Points on a hilly landscape, in no order, each with its height.
A ball rolls from a point to the lowest of its 2 nearest points, and stops where none of them is lower. Distance is the straight distance between rows; heights are no part of it.
Tenev height 4.31: [-11  -2  -5   2  14   1  11   5  -6  17  -7  13   4 -13 -14  -6  14   5
  -3   5  11  -9  -9  18]
rak height 8.04: [-13  -7 -10  11  -4   2  14  -2  15   9   8   2  -9 -15  -3  11  -2   2
  -5   5   6   0  -2   3]
sav height 4.49: [ 14   4  -2   2  20  -5  -7  21 -11   8 -15  10   6 -14   4  -1  22  12
   5   5  22 -16   6   8]
pep height 2.60: [  4   2  -4 -17 -17  -9  -1  -9   8   1   0 -10 -13  12   7 -19 -23 -11
  21  -7 -23   7 -18 -13]
Zadon height 6.16: [ 13   6   9   1   2   7 -16   7 -15   2   1  -2   4   5  -8   0  18   5
  -7  -5   5   1   1  -5]
lafa height 5.39: [ -8  -6  -3  -4   6  -1   7 -12  12   3   1 -10 -12   9  -5  10 -11   7
  -1  12 -12   4 -11  -8]
kod height 6.42: [-10  -8 -10 -11  -2 -12  -8  -1  10  -6  -2 -11   1   3  -4   1  -9   4
 -19  12  -4   2  -2  -2]
Narer height 7.04: [  0   7  -9 -14 -10  -5  -3   0   0  -6   6  -5   8  13   9  -7  -6  -8
  -4   1 -12  20  -7 -19]
mup height 6.85: [-12  -3 -11   2   2   7  15   9   4  10  -7  10 -11 -10  -8  -3   6  18
 -19   3  12 -11 -13  -4]
kide height 0.47: [ -7  -2  -3 -13 -10   2  -6  -2  18 -12   3   2  -1   8  11  -2 -27  -1
  16  -2 -15   6  -1  -6]
sulu height 5.93: [  6 -13  19  -4 -13  20  -5   0   7  -5  -4  11  -5  -7  -5   6   8 -11
  -4   3  14 -18  14  -7]
zuboz height 5.22: [-13   0   8  -8 -11  -1  -4  -9  10 -12  -1  -9 -14   4 -16   8  -1  -5
 -30   7  -2  -7   7 -26]
guba height 5.96: [-12  -1 -13  -6   7  -3   0   2  13   5  -3  -5  -9  -1 -12   8  -6  15
 -14   8 -12  -1  -9   2]
buf height 7.27: [ -5   5   0  21  -9 -17  -3 -16   7   2   9  -7  -1   9  -5   9 -11 -17
   8  -1   3   6   9   1]
borat height 6.68: [ -6   0   2  13 -12  12  -5  -8   4  -2  12  -1   1   7   2  -1  -2  -7
  -6  -6   6   1  14 -22]
Dif height 8.46: [ 19   4  -5  -8  14  -2  -9  -6   2  -2   5  -7   8   0   3 -26  -3   3
  26 -14 -13  -2 -14   7]
gopig height 6.99: [  7  -3  -8  11  -3 -18 -12   3  -8  -3  -4 -16  19  -6  -4  -8   6  -3
   8  -9   0   9   5  20]
nak height 5.94: [ -2  -1   2  -5  12  18 -19   0  -1  -9   0   1  16   4  -6  12  -5  16
  13 -11   1   2  -2   6]
tolat height 6.60: [-12  -4  10   5 -25  12   6  -1  -1   7   9   1 -11  -2  -6  -2  -2  -9
 -14 -12  23   8  14  -2]
Buvuf height 3.82: [  1 -10  -6  10  17   1  -4  11  -3  10 -15  19   6 -14  -7 -18  23  12
  16   9  25 -11  -2  18]
pudag height 6.82: [ -1 -13   3   0   7  12  10 -14  11  -7  -8   1 -12   2  -8  18  -2   5
 -10   8   6 -18   4 -14]
pagug height 4.06: [ -4  -2 -10  13  12   1   6  16  -1   8 -18  20  -2 -21  -7 -13  16   4
   0   6  21 -18 -14  12]
ves height 6.00: [ -9  -5  -3  16  -1  12  -4  11   9  -3   3   9  -3 -12   2   2  -2   1
 -10  12   5 -19   8   0]
duner height 7.10: [  1  -3   7   8   9  -9 -15   9 -14  -7  -4  12  -8 -11  -2 -16  26  23
  10   3  15   4   4  19]
bugel height 1.88: [ -5   2  -8 -15 -16  -5  -7   3   6 -10  -4  -3 -15  16   9  -9 -23 -10
  20  -3 -26   4 -19 -24]
Soram height 6.39: [ -6  -7   2   3 -24   0   5  -2  -3   2  15   3  -9  -4   3  -8   2   0
 -10  -3  14  16  11   9]
Ludo height 3.12: [ 14   5  -5  -7  -2  -1   9 -16  -1  13   5  -9  -3  13   2   4  -3   1
  -3  -9 -17   8 -12 -19]
dalu height 2.38: [  6   0   0   2   0  13   2   2  -3   1  -1  -6  -7  14  19   0 -18   6
  12 -10  -4   6   0  -4]
boku height 4.07: [  4  -2  -1 -16 -10 -12  10 -11  13   7  12   1  -2  -2   4 -11 -17  -6
  17   8  -7   9  -9   5]
zos height 4.95: [ -6  -8   5   4  -6  27  -3  15  -9   5  -4   5   1  -5 -10   4   3   0
  -5  -1  16   0   1  10]
foles height 8.12: [  9   4  -1 -13  22  11  -3  -2  -2   4  -2 -14  17   1  -1 -18  -3  12
   5  -7  -2  -3 -10   2]
Dak height 7.16: [ -8 -20  -8   1   5  14   8   2  10   2  -6   6  -9   1  -1  15   7  13
 -10  13  -1 -13   0  -6]
zuza height 4.91: [ -8  -3   2   3  25   7  11   1   5  18   3  -8  12  -1 -17   4   9   5
   2  -6  -8  -5 -13  11]
pitu height 7.87: [ 16 -15  11 -14   1  -5 -15   5  -4  -2  -5   9  10 -10   0  -7  12   5
  10   9   8   0   7  17]
sise height 7.13: [ 13  -9  16  -3  -2   2   0   2 -10   8  -4   9  -1  -8  -7  -3  19 -10
  -5   6   6  -7   4   6]
vubo height 4.51: [  8  -2   1 -13  -8 -20   3 -21   6  -5  11   2   2   2   1  -1 -13 -10
  19   1  -7   8  -8  14]
kal height 5.66: [  3  -7   5  -2  -4  -7   1 -16   1  -7  12   8  -6   5   7  10   8   0
  -7   1  -7   3  -2 -10]
Tomef height 7.15: [  0  -8  -1  -1   0  -9   0  -2  -5   5 -11  22 -14 -14 -11  -2  22  15
 -10  -4  19 -11 -12   6]
Purez height 8.08: [ -3   6   0  10 -14   2  -2  11  -9  -3 -12   3   1 -11  -7   4   6 -10
 -14  -1  31  -8   3   6]
ziz height 6.06: [-10   2  -5  -4 -17  -6   9  -8   6   2  14   4  -7   2   8  -4  -3   0
 -16   3   6  16   5  -8]
zinip height 2.18: [ 14  -3  -2  -8  -5   2   3 -13  13   3   1 -10   5  12  -2  11  -5  -5
   3  -3 -24   1  -5 -17]
renut height 7.47: [ -1   9   4  -2  30 -14   4  11 -13   6  -6   4   8 -10   1 -10  20  15
  12  -8  10   7   2  20]
gogem height 6.79: [ 11  -9  14   3   0   0  10  -4  -9   4  -2  12  -8  -1   3  13  13  -8
 -10   6   9  -9   7  -2]
Zap height 6.10: [ -7  17 -10  -5 -16 -24   7  -8  18   0   1  -6   4  11   9  -8 -17 -19
   7  16 -16  10 -14 -25]
foni height 5.42: [ -4  -2  -1   6  21   9  -1  19   2   6  -2   1   0 -16  -3   4   5   4
   4   5  -2 -23   5  16]
Lobu height 6.56: [ -3  17 -17  -1  -4 -19  -2   0   6   0  -4  -8   7   8  -2  -9 -17 -11
  27  -2 -27  12 -25  -8]
mafu height 5.08: [ 13   4   6 -11  -3 -12   1 -14  -2  -9  10   4  -4   9  13  -5   4  -3
  -2  -7 -14   8  -5  -2]
kela height 7.40: [-15 -24  -4   6  -7  11  -1   0  10  -4  -6  13  -7   0  -5  13   4  -4
 -13  11  -4  -7   8  -5]
Fofi height 3.66: [ -1   9  -9   9  -1  10   4  -5  13 -11   1 -15  -7   5   0  19 -13   3
 -12   4  -2  -6   9 -28]
gari height 7.35: [  3   0  -5  -6 -13  -6  -7   7   0 -17  -1  11  10   4  16 -10 -16 -11
  16  -6  -6  14   3   2]
Zekub height 3.35: [  7  -3   7  11  -2  -3 -10  -7  -4  -5   7  -6  -2  11   3 -17 -10 -12
  12   1  -9   3  11   8]
patum height 7.30: [ -5  10  -2   0  19  -7   3   2 -18  -1  -9   3  14  -2   3   2   8   7
   0  -5  14   4   1  22]
dun height 4.14: [ 15   9   0 -11   0 -12   4  -7  -6  10   2 -10 -12  11   9  -7  -1  -1
  -4 -16 -17   3 -12  -3]
nev height 3.13: [  3  -9   6   5  13  -4   3  -5  -8   4   2   0  13 -11  -9 -10  12  -5
  10   8   5   5   6  26]
vago height 7.82: [-16   5  -2   6  -7 -13   6   8  -2  -6  12   9  -4 -12   8   5  -4  -5
  -2   2   6  11   6  16]
dedad height 2.37: [ 21   3  -4  -5 -13  -7  -5 -10  14  -2   1 -17  -1   6  -3   1 -15 -18
  10  -5 -22  -3  -4 -22]
keba height 7.67: [-13 -21  -4   3 -11  10   7  -5  21   7   5  -2  -6  -1 -11   7  -4  -8
 -10  24   0  -7   5 -10]
Guv height 1.82: [  2  -9   1   5   1   9   1  -2  12  -2  13   2  11   6  13   6 -11  -2
  11  10 -11   2   2  -4]
gop height 5.65: [ -9   4   8   2  -9  14  -7  -5 -10  -5  -2  -6 -10   7 -11   1  -3   2
 -24  -5  12   1   5 -19]
buni height 4.48: [ -5  -6   0 -13 -15   9  11  -4  10   9   2 -13   2   7   1   9 -12 -11
 -11  12 -17   5   3 -14]
Pab height 7.65: [  5  -3   3  -3  26 -10   5   7   1   8  -6  -1  11  -1   0 -17  25  15
  27 -14   5   5   9  22]
vamav height 7.51: [ 14 -10  14  -7  -5   2 -15  11 -11  -2  -8  11   7  -1   4   4  13   2
  -4   7  16  -7  10   4]
buvum height 4.08: [ -8  -1  -1   5  -2   8   1  18 -12  14 -11  14   1  -5 -17   3  28   4
 -18   3  -6  -8  -8   4]
Vofo height 7.03: [ -9   3   2  10  -9 -17   3 -11  10   4   8  -5 -13   3  -9  15 -12  -7
  -6  -1   5  -4   8  -3]
Fulol height 5.03: [  9   1   4   6  19   7 -11  22  -2  12  -5   2   0 -18  -4   1  18  12
  -2   3   7 -22   5  17]
mevar height 7.12: [  1   0 -10  15   4  -9   0   1  -8  -7  -5 -11  14 -16  -1 -14   9   1
   7  -4  -1  21   7  25]
Dag height 7.66: [-17   2   1  -5   2  -4   1   7  -2 -12  10   9  12  -4  10   7  -5   3
   2  -1   1  17   5  19]
Zuku height 2.97: [  9   6  -7   3   8   4   6   4  -6   5  -4  -3   7  -4  -2  15   9   7
 -14  -5  12 -16  -8  -2]
Bedep height 3.07: [ -4   2  -7   8   3   7  -5   2   2 -20  -9  -6  -2  -1   4  12  -8  10
 -15   5   5 -12  13 -16]
kuve height 6.83: [ -9  -2   5   7 -18  12  -1   3   6   9   8 -11 -13   0 -15   7  -7  -7
 -10  -4   6   3   7  -5]
Manu height 1.52: [  6   3  -1  -1  -5   9  -3   4   3   0   1  -7  -1   8  15  -5 -22  -7
  27 -13 -20   6   2   4]
nit height 8.37: [  9   5  14 -18  13   9   4   7  -3  -3  -1   9  -1 -11   6  -4  16  11
  -2   7  14 -10  -6   4]
Tidug height 8.13: [ 14  -2  16 -17   9  -2  -3   8 -11  -2  -2   8   3 -11   2 -16  12   5
  11   8  10  -7   3  20]
vig height 7.26: [ 15   9  -3  13   2   1  -1  -6  -2   1  19  -5   1   4  15 -14  -1  -4
  -7   4  -4  -2   3 -11]
guter height 6.37: [  9 -15  15   2  -4   7  -2 -11   2  -2  -6   8  -5   3  -1  17   6  -3
  -8   5   4 -18  10  -9]
Vip height 6.77: [ -5   3  -6 -10  -7 -10 -10 -12   5 -12   7  -7   5   9   3  -6  -7  -1
 -18   4  -9   6  -9 -16]
kul height 3.38: [  6   1   2  17   0  18  -3  20  -8  12 -17  12 -18  -2  -5   6  19  10
  -7   0   8 -17  -1  -9]
fikel height 6.93: [ 11   1   5   3 -11  10   1  -6   1  -4  16  -3  -3   2  11  -8   0  -4
 -12  -6  12  -1  12 -14]
Goduk height 2.84: [  6   3  -3  15  -5 -14 -10  -4  -8  -9   3  -7   0   4   2 -18  -3  -6
  18  -9 -20  18   3  16]
von height 7.94: [-10  -9 -10   3 -20   7  11  -4  19  10  10   1  -4  -7  -3   6  -6  -5
 -12  10  12  -4  10  -3]
dipu height 3.00: [ -8   5   5  -8  -6   2  11 -12  10 -24  -4   3 -10   4   3  23  -8  -3
 -19  -2   5  -8  20 -33]
baguv height 5.19: [-14  -8   7  -9  -4   5   0  -6  14 -20  -8  -1  -3   5  -4  23 -18  -2
 -10  12  -3   1  10 -10]
Guze height 5.62: [-16  -3   4  -5 -15  -6   4  -1   9   2  11  -1  -5   1   0 -12  -8  -7
 -16  19  -1   9   7  -6]
tiroz height 3.39: [  1   2  -8 -18 -14 -10   0  -5   9   4   5  -5 -12  11   5 -23 -26  -8
  13   7 -11   8 -14   3]
vizoz height 7.18: [  0   0   2   6  -5   4   2  -1   0  11  13  -5 -12   1  -5  -3   1   4
  -9   1  -3   1   0   2]
bub height 5.00: [ 18  -2  12  -6  16  -5  -5   4 -16  11 -12  -1  -3  10   4  -9  18  19
  14 -12   3   3   2   9]
mesit height 4.35: [-12  -7   7  -3   9  11  -2  13  -8   8  -3   5   7  -1 -15   6  20  11
 -11   0  -5   1  -7   9]
tobi height 3.05: [-12  14   5   3   5   0  10   2  -2   4  17  -8   0   6   9   7  -9  -6
   2  10 -12  15   1   0]
zoguz height 2.35: [ -8   2   1  13   6  -3   4  -3  10  -1  14   2   3  10  12   2  -7  -8
   8  14 -18  12   1  -3]
Vuf height 2.71: [ 11   1  10 -10  -9  -2   3  -4   3  -3  -3 -13  -3  14   4   3 -12 -20
  -6  -5  -6  -2   7  -7]
Nomaz height 1.17: [ -3  12  -4  -7  -4  -3  -1  -3  13 -10  12   2  10   6   7   9 -23  -6
  23   6 -19   7  -6  -4]
Gode height 5.55: [ 13  12  15   4  13  -8  -2   3 -18   3   0   3  -9   0   4   4  12  12
  17 -13   5  -1   0  14]
Sedul height 5.88: [  5   0   8  -3  -8   8 -17  -1 -10 -10  -1  -3  -2   2  -4  -1   6   9
 -17  -6  11  -3   6  -5]
det height 1.25: [ -2   4 -11 -11 -11   7  -1  -2  12 -14  -2  -3  -6  16  10  -8 -24  -1
  13   4 -22  11  -9 -24]
Vulal height 8.49: [ 17  16  -8  -2  11 -20   3   5 -10   1   0  -8   8  -5  13 -13  13  11
  10 -20  -9   9  -3  14]
rete height 4.28: [  2   8  -9   7  -6   6  -1 -11  16   4   6 -26  -6  11  -6   7 -16   4
   0   4 -13   0   0 -25]
faza height 1.70: [ -2  12  -3   1 -16 -15  -2  -7  16 -15  11   3   1   0  14   7 -16 -18
  19  -6 -18   4  -5 -11]
Liba height 3.02: [ 12  -9  -3   0 -10  -5  -4  -8   1   6   3  -9  14  15   0   3  -2 -16
   2  -5 -27  11  -4 -12]
suge height 2.08: [  2   8  -1   3  -9  -5   5   5   2  -1   7  -8  -7   4  11 -11 -15 -10
  30 -18 -20  13  -6  10]
fakad height 4.20: [ -3   3   4   4  -4  -9   4  -7   9  -5  11  -2  -6  -1  11  -4 -20 -11
   2   9   0  -5   9   2]
sumu height 7.69: [  1   0   9   6  10   7  15   5 -16  13   4   0  -2  -3   7  -9  16   7
  -1  -4   6   8   5  13]
soro height 3.51: [  5  -9  -1   8  12   0  -1   4  -8   3  -8   6   9 -18  -4 -19  22   4
  13   7  14  -5  10  24]
Lupi height 2.63: [ -4 -17   4   0   5   8  -4  -2  -4   1   5   7  10  -2   1  -9   3  -3
   9  11  -3   5  11  16]
Fug height 5.54: [ 11  -3   3  -1  -8  22  -8   5   0   2 -13   4  -7 -10 -10   1   5  -3
  -6   8  27 -22  12  -8]
Vuru height 7.74: [ 15   8  -7   4   3   7  -8   4  -2   2  12 -10   9  -8   5 -22   9  -2
   1   2  11   2   7   7]
gan height 6.95: [  0   4  -9   2 -13 -18 -10  -5   9   3   5 -12   4   3   2  -7 -15 -13
  12  -2 -17  12  -1   0]
fefet height 2.54: [  0  -5   2  -9  31   4   0  -2  -2  14 -12   6   8   4  -5  -1  12  22
   5  -9   9  -5 -13   3]
tero height 5.60: [  3   2   5 -12   7   8  -4  -7  -1  -6   7  -1  16   3 -11  10   1   2
  10  -4 -12   5 -11   8]
bilag height 5.71: [-12  -1   0   8  13  17   1  16   6   4   4  13 -10 -11  -5  10  -2   8
  -1   8   0 -22  -1   5]
guz height 8.17: [  1  10   2  10 -11   0   4  19 -11   5 -18  15  -4 -20  -7  10  14  -4
  -7   4  30 -16  -3  15]
kaz height 2.25: [ -2  17   8  -4 -18 -15   5  -9  12  -8  16   5   2  -2  13   5 -16 -25
  10  -4  -3  10   9  -7]
beve height 7.61: [-11   3 -11   7  17  -4  11   9  -1  10   7   4   9  -7   4   2  11  13
  -8  -1  -6   4   1   7]
filuz height 8.76: [ 13   8 -12  -6  14 -20 -14   3  -3  -2  -3  -7   8  -8  12 -19   6  17
  12 -17   2   1  -5  13]
toru height 2.96: [  6  -4   1  12  13  19   1  23  -9  21 -21  13  -1  -4  -7  10  25   7
   3   2   9 -15  -1  -6]
misov height 3.60: [  3  -8   9 -10 -14   9   0  -5   0   2  -2  -7   2   9  -3   1 -15 -11
 -10   0   0   4   8  -9]
fibi height 2.10: [ 15   6  -3  -7   7  -4   3  -1  -5  -2  -5  -9  -2   5   9  13  -3   7
 -11 -11   4  -2  -4  -3]
sivo height 4.75: [  0   3  11  -2  -2   9  -3   0   5  -7  -4 -12  -3   2 -14   4   0  -7
 -22  12  -1 -17   6 -16]
gif height 7.45: [ -6  14  -5   0  20  -5  10  10 -11  -1   3   1  15  -6   6   7   6  12
  -7  -5   0   6  -8   9]
Ledo height 6.40: [ -8  -4 -10  10   8  14   0  -3  -4   1  -6   8   4  -4 -10   6  -1   8
  -1   2  25  -6 -14  -5]
Biga height 7.29: [  3  11  -4 -13 -23 -15  -5  -9   5 -11  12  -2   5   8   8 -19 -10 -18
  -1  -9 -15  14  -8 -18]
Kig height 4.01: [ 19  -4  -1   0  12   2   1   7  -3   7  -9   6  15 -13   4   6  11   4
   9   4  25 -13  -1   4]
kilir height 6.27: [  5  -3  -4  -1   9  13 -16  10   0   2   3   0  11   3  -1   8   9  19
  15 -13  -2   3   2  11]
mazaz height 5.48: [ -9   1   1  -4 -15   8   6 -12  -2  -4  -4  -7 -18   9 -16   7  -2  -4
 -34  -3   8  -1  13 -29]
bog height 2.89: [ -4   8  16   0 -18 -14   5  -5  14 -12   9   4   1  -4   9   7 -12 -19
  -4 -12   5  -3  19  -5]
til height 6.70: [-14   0 -12  10  -5   2  16  -7  -3  12  -1  12 -11 -10 -11  -6   6   5
 -15   8  11  -9 -19  -7]
fogo height 7.28: [  5  -3  -6  -5  -2 -12  -6  -1  -1   0  -6  -9   7   6   7  -7  -9  -3
   3  -7 -10   9  -6   9]
gozu height 7.42: [ -1   5  -3  12   0  -6   0 -14   0   7   3 -13   5   8  -1   6 -11  -9
   7  -3   8   7   1  10]
sodus height 7.00: [ -9   2  -3   0  -8  -1   7  12  -5   2 -13  22 -17 -11  -6   4  16  12
 -16   0  14 -11 -11   5]
Tivon height 4.17: [ -9   6   9 -16 -15  -7  14  -5  12 -16  -6  -2  -2  11   8  21 -18 -13
  -8   2 -17   7  12 -28]
tif height 7.85: [ -3  13   0   8   1  10   7  -7  -5   0 -15  -6  -4   4   5  18 -13  -2
 -13   0  19 -10   5  -8]
Vere height 6.72: [-11  -1   0  10  -5  -7  -3  -6   7  -6   2  -1 -15  -9 -16  14  -3  -6
 -19   0   8 -16   5  -4]
Rizim height 7.50: [ -5  -1   1  -4 -10  -2  -5   2   2 -20   6   9  10   4  16   1  -6  -6
   1   4   0  16   6   6]
Dufuf height 5.21: [-10   6  -1 -11 -20  -3   7  -7  16   7   9 -13  -9   5  -2   8 -14  -2
  -9   8  -9  14   2 -25]
bota height 4.38: [ 21   0  13   3   8  -3 -11   0 -16  -2 -11   4  -1  16  12  -8   4   5
  12  -8  -2   8   3   4]
lipe height 8.56: [  0  -5   7 -15  11   7   6   7  -7  -2  -8   3 -15  -3   1   5  11  14
 -10   7   4 -13  -5  -1]
dokit height 4.77: [ -6  -1  15 -14  -7  -4   6  -8  13 -12  -2   3  -5   3   1  23  -9  -5
 -11   8 -13   0   7 -14]
Puru height 6.08: [  8  -6   2   5   8   3   1 -11  -5  -2   4   7   7   9   4  14   6   9
   3  -2  -7  -3  -6 -13]
fozuk height 3.17: [ 13   4  -4  -7   8   5   4   7  -3   1 -10  -8  -4  16  20   5 -10  13
  -1 -19  -4   1   0  -4]
kival height 2.51: [ -5  -2   1   8  -3   0   4  -7   8 -18 -14   4  -8   2   2  25   1   4
 -18  -6   7  -9  18 -20]
ropat height 4.67: [ -7  -6   7  -3  -1  12  -1   8  -9  12  -2  -3   3  -5 -17   9   7  -3
 -11   2   2   1  -1  19]
gile height 2.49: [ -1  -5  -3   7  23  23   6  13   3  15 -16   5   4  -5  -8  13  10  14
   0  -1   6 -14  -6  -4]
Fesem height 7.64: [ -7   4  -4   9  -6  -1   4   2  -3   3  -7  -8   1   6   8  11 -16  -6
  -9  -2  12   6   7   2]
Mevet height 6.87: [-11   2   2   6   8  -2 -19   6  -9  -9   6   9   1  -8 -15  -9  12  17
   5  -5   7   2   6  22]
pidos height 5.72: [ -8   9  -6 -12 -18 -17  -2  -5  18  -3   5 -10  -7   8   0  -2 -19  -7
  -2   9 -19  11  -5 -21]
liga height 6.50: [ -1  -4   0   9  -9  10   2 -18  -3  -3   7   2  13   9  -3  11  -3 -10
  -9   2  10  10   2 -20]
Bis height 6.34: [  7  -8  -2   4   2  11   2 -20  -1  -1   0   5  17   6  -5  11   7  -6
  -2  -3   0   7  -4 -11]
sidu height 6.98: [ -1  -4  -4  -4   8 -12  -8   3  -6  -5  -5  -2   3   2   6  -1  -1  11
   3 -11  -5   8  -3  20]
girak height 1.11: [ 11   6   4 -13 -13 -16   1  -8   9   3  -6 -13  -2  15   2  -1 -18 -24
   2  -4 -22  -2   1 -14]
tari height 6.54: [ -6   1 -14   8   5   2   8 -15  -8   4   6   4   3  -6  -7  -7   4   6
  -7   3  15   2 -12   1]
vut height 5.23: [ -3   0   5  -3  17   8   3  -4  -2  12   5 -17   7   3 -18  11  -4   7
   5  -5 -11   3 -10   5]
vatez height 6.71: [  1   7 -13  -3 -12 -24  -4   0   8   0   2 -10   2  -4   0 -13  -9 -19
  29  -7 -27  14 -15   0]
Bekot height 2.90: [ -8 -13  -4   4  25  20   8  10   3  16 -27  12  -1   0 -16   1  15  15
  -7   5   1 -20  -7  -1]
doreb height 7.19: [  7   0  -4  -6 -13 -13  -8  10  -9 -15  -8   1   0   7  13 -24  -9 -18
  24 -13 -14  18  -2   6]
Zok height 7.96: [  7   6  -7  -4  17   9  -5   0  -8   7   2 -12  11  -7  -2 -20  10   9
  -6  -2   5  -6  -5   5]
Raniz height 1.97: [  3   0   4   0  28  13   4  10  -8  18 -10  10  13   0  -7  10  18  17
  12  -8  13 -11  -6   8]
Zabon height 6.29: [  1  -4  -2   6   5  13  -2  -1  -8  -2 -10  17  14  -8 -15  10  14   5
   3   2  19 -10 -11  -4]
subu height 4.85: [  1  -2  -7   3   1  -1   0 -11  19   9   4 -18 -10  10  -2   2 -17   7
  11   6 -14   0  -8 -10]
situk height 6.17: [ -2  -8   3  -7   9  16  -9  -3  -4 -15  -7  21   6  -7 -11  12  12   8
  -2   9  13 -10  -8  -2]
tuga height 7.54: [ 14   5 -10  15   2  -5  -4  -7 -11  -2  11  -8   0  -4  12 -17   7  -1
  -2  -2   6   2  10   6]
luv height 3.54: [  9   3  -2   1  12   2   3   2  -4  -2  -1   5  10  -8  12   7  -3   4
   2   7  11 -13  -2   1]
nop height 7.32: [  3 -13   4   2  -2  -5  -4  -1 -13   0   1  18 -15  -9  -8  -7  22  14
   3  -4  16  -1  -3  15]
basaz height 6.76: [  7   1  -7  12   8 -10 -12   3 -13   2   1  -6  22   6   3  -6  16   1
   5 -11  -9   6   5   8]
bipa height 7.98: [ -1   5   6  16   1   9  -2   3 -12   1 -20  -2  -3  -1  -5  13   1  -3
  -7   0  22 -11   3  -4]
lusuv height 4.60: [-7 -7  1 -2 22 -2 11  4  2 24 -4  0 10 -8 -7 -7 13  4  3  5  0 -6 -6 18]
tima height 5.95: [ -4  -2   7  -9   8   1  -9  -2  -7 -20 -10   7   7   0  -6  16   0  10
 -12   8   4 -10  -5   3]
gufa height 6.36: [ -4  19  -8  -4   0 -16  -2  -9   3  -7   3  -6   6   7   4  -4 -25 -13
  10   8 -18   5 -24 -20]
Fasen height 6.49: [ 15  10   6   1   7  -7  -8   6 -19   0   2  -3  15  -3  -3  -3  15  -1
   1  -7  -6   4   1   9]
bol height 7.92: [  6   7  -2  -1  -1   3   8   8  -8   4  11  -4  -4 -10   8 -10   3   8
   1 -11   9   8   6  23]
puse height 2.13: [ -5 -18   1   4  -3  11  -1   9   6   4  11   4   8   0   4   6  -3  -7
   2  14 -12   4   9  12]
laza height 3.91: [ 12   0  10   2   7  -2 -14   1 -13  -2  -4  -4  -8  12   8 -21  -5   0
  20  -8  -4   6   5  13]
duniv height 4.92: [ -5  -2   9  -9  -1  -3   6   1   0  -6   8  -1  -3   0  10 -13 -10  -8
  -9  16  -5   0   8   8]
Mured height 7.48: [-10   8   5   6  -1   9   6   3 -14   6  13  -2  -7   2  -1 -11   7  -1
  -9   3   2  13  -1   6]
pape height 2.50: [  3   6   0   8  -1 -14   9  -2   0  -9   8  -3  -6  -2  10 -21  -7  -7
  31  -5 -20  19   4  17]
gilu height 3.53: [-10   5   3  -6  -4   0   9 -18   8 -20  -4  -3  -2  16   6  13  -9  -9
 -15   4  -7   5  22 -37]
vipez height 5.18: [  0  -8   2   1  -1  22 -11  19  -8   6 -15   8   5  -6 -10  -3   7   4
  -6  10  27 -16  -3   4]
gav height 7.84: [-7 -3 -7  6 10 -4 20 -2 12 16 11 -1  0 -7  4  6  6  5  1  4 -2  4 -7  7]
nor height 7.01: [  0   2 -13  -6 -19 -22  -6  -2 -12 -12  -6   2 -11   4   7 -24  -8 -20
  25 -15 -21  17 -19  -3]
zomor height 6.88: [ -5   4 -16   3 -23 -24  -3   7  -4   0  -3   0  -5  -4   0 -19  -6 -29
  28 -14 -31  17 -21 -10]
vomel height 3.77: [ -5  -2   1  15   2  16   3  19  -7   8  -6  11 -10  -2  -6   4  20   6
 -22   7   0 -11   3  -1]
duzu height 8.28: [ 14   9   0 -13  28  -5  -1  -3  -5   4   0 -11  19   2   0 -18   7  11
  18 -12  -7  -8 -13   8]
supo height 8.20: [ 16  11  -1  -3  -2 -12  10  -1  -6  -2  12  -7  -9  -6  13 -15   3   2
   9 -18  -4  11   1  12]
gar height 8.10: [-21  -4  -3  20   0  -4   3   5  -2  10   0  -3 -15  -7  -5  -3  -1   4
   2   0  11   5   4  27]
duna height 6.38: [ -8  -2   5   9 -11   3  -2   8   7   2   6   5 -12 -11  -9   4   6  -7
 -16   6   4 -22  13  -4]
naf height 7.97: [-18   2 -10  16   0  -7   2   2  -3   1   7   1   2 -13  -7   8   7   6
   0  -5   8  10  -1  20]
Niki height 6.63: [  1  -4  -4  -1   8   0 -11   7  -1  -3  10   4   4  -5  -7   0   8  16
   5  -3   3   1   0  13]
gena height 4.22: [  2  -7   1  -6  -2  20  -2  -6   3   0   0  -9   1   5  -5  -1  -6  -6
 -14  11   8  -8   1 -10]
Neve height 5.61: [-11  -4   7 -12   2   2  -5   7  -5 -15  -4   2   1   4  -4  16  -7  -1
 -13  11  -1  -1   7   1]
Liv height 3.52: [ -8  -2  10   1 -10 -14   1 -13   7 -14   4  12  -6  -1  14   5 -17  -9
  -1  -1  13  -4  17  -4]

For each start below, name the point where the ball stops.
fogo | girak
Vulal | kide
Guze | kide
foles | zinip
Mevet | Guv
Purez | fibi
gopig | girak
nit | gile
Tomef | kival
filuz | Guv
guz | kival
naf | girak
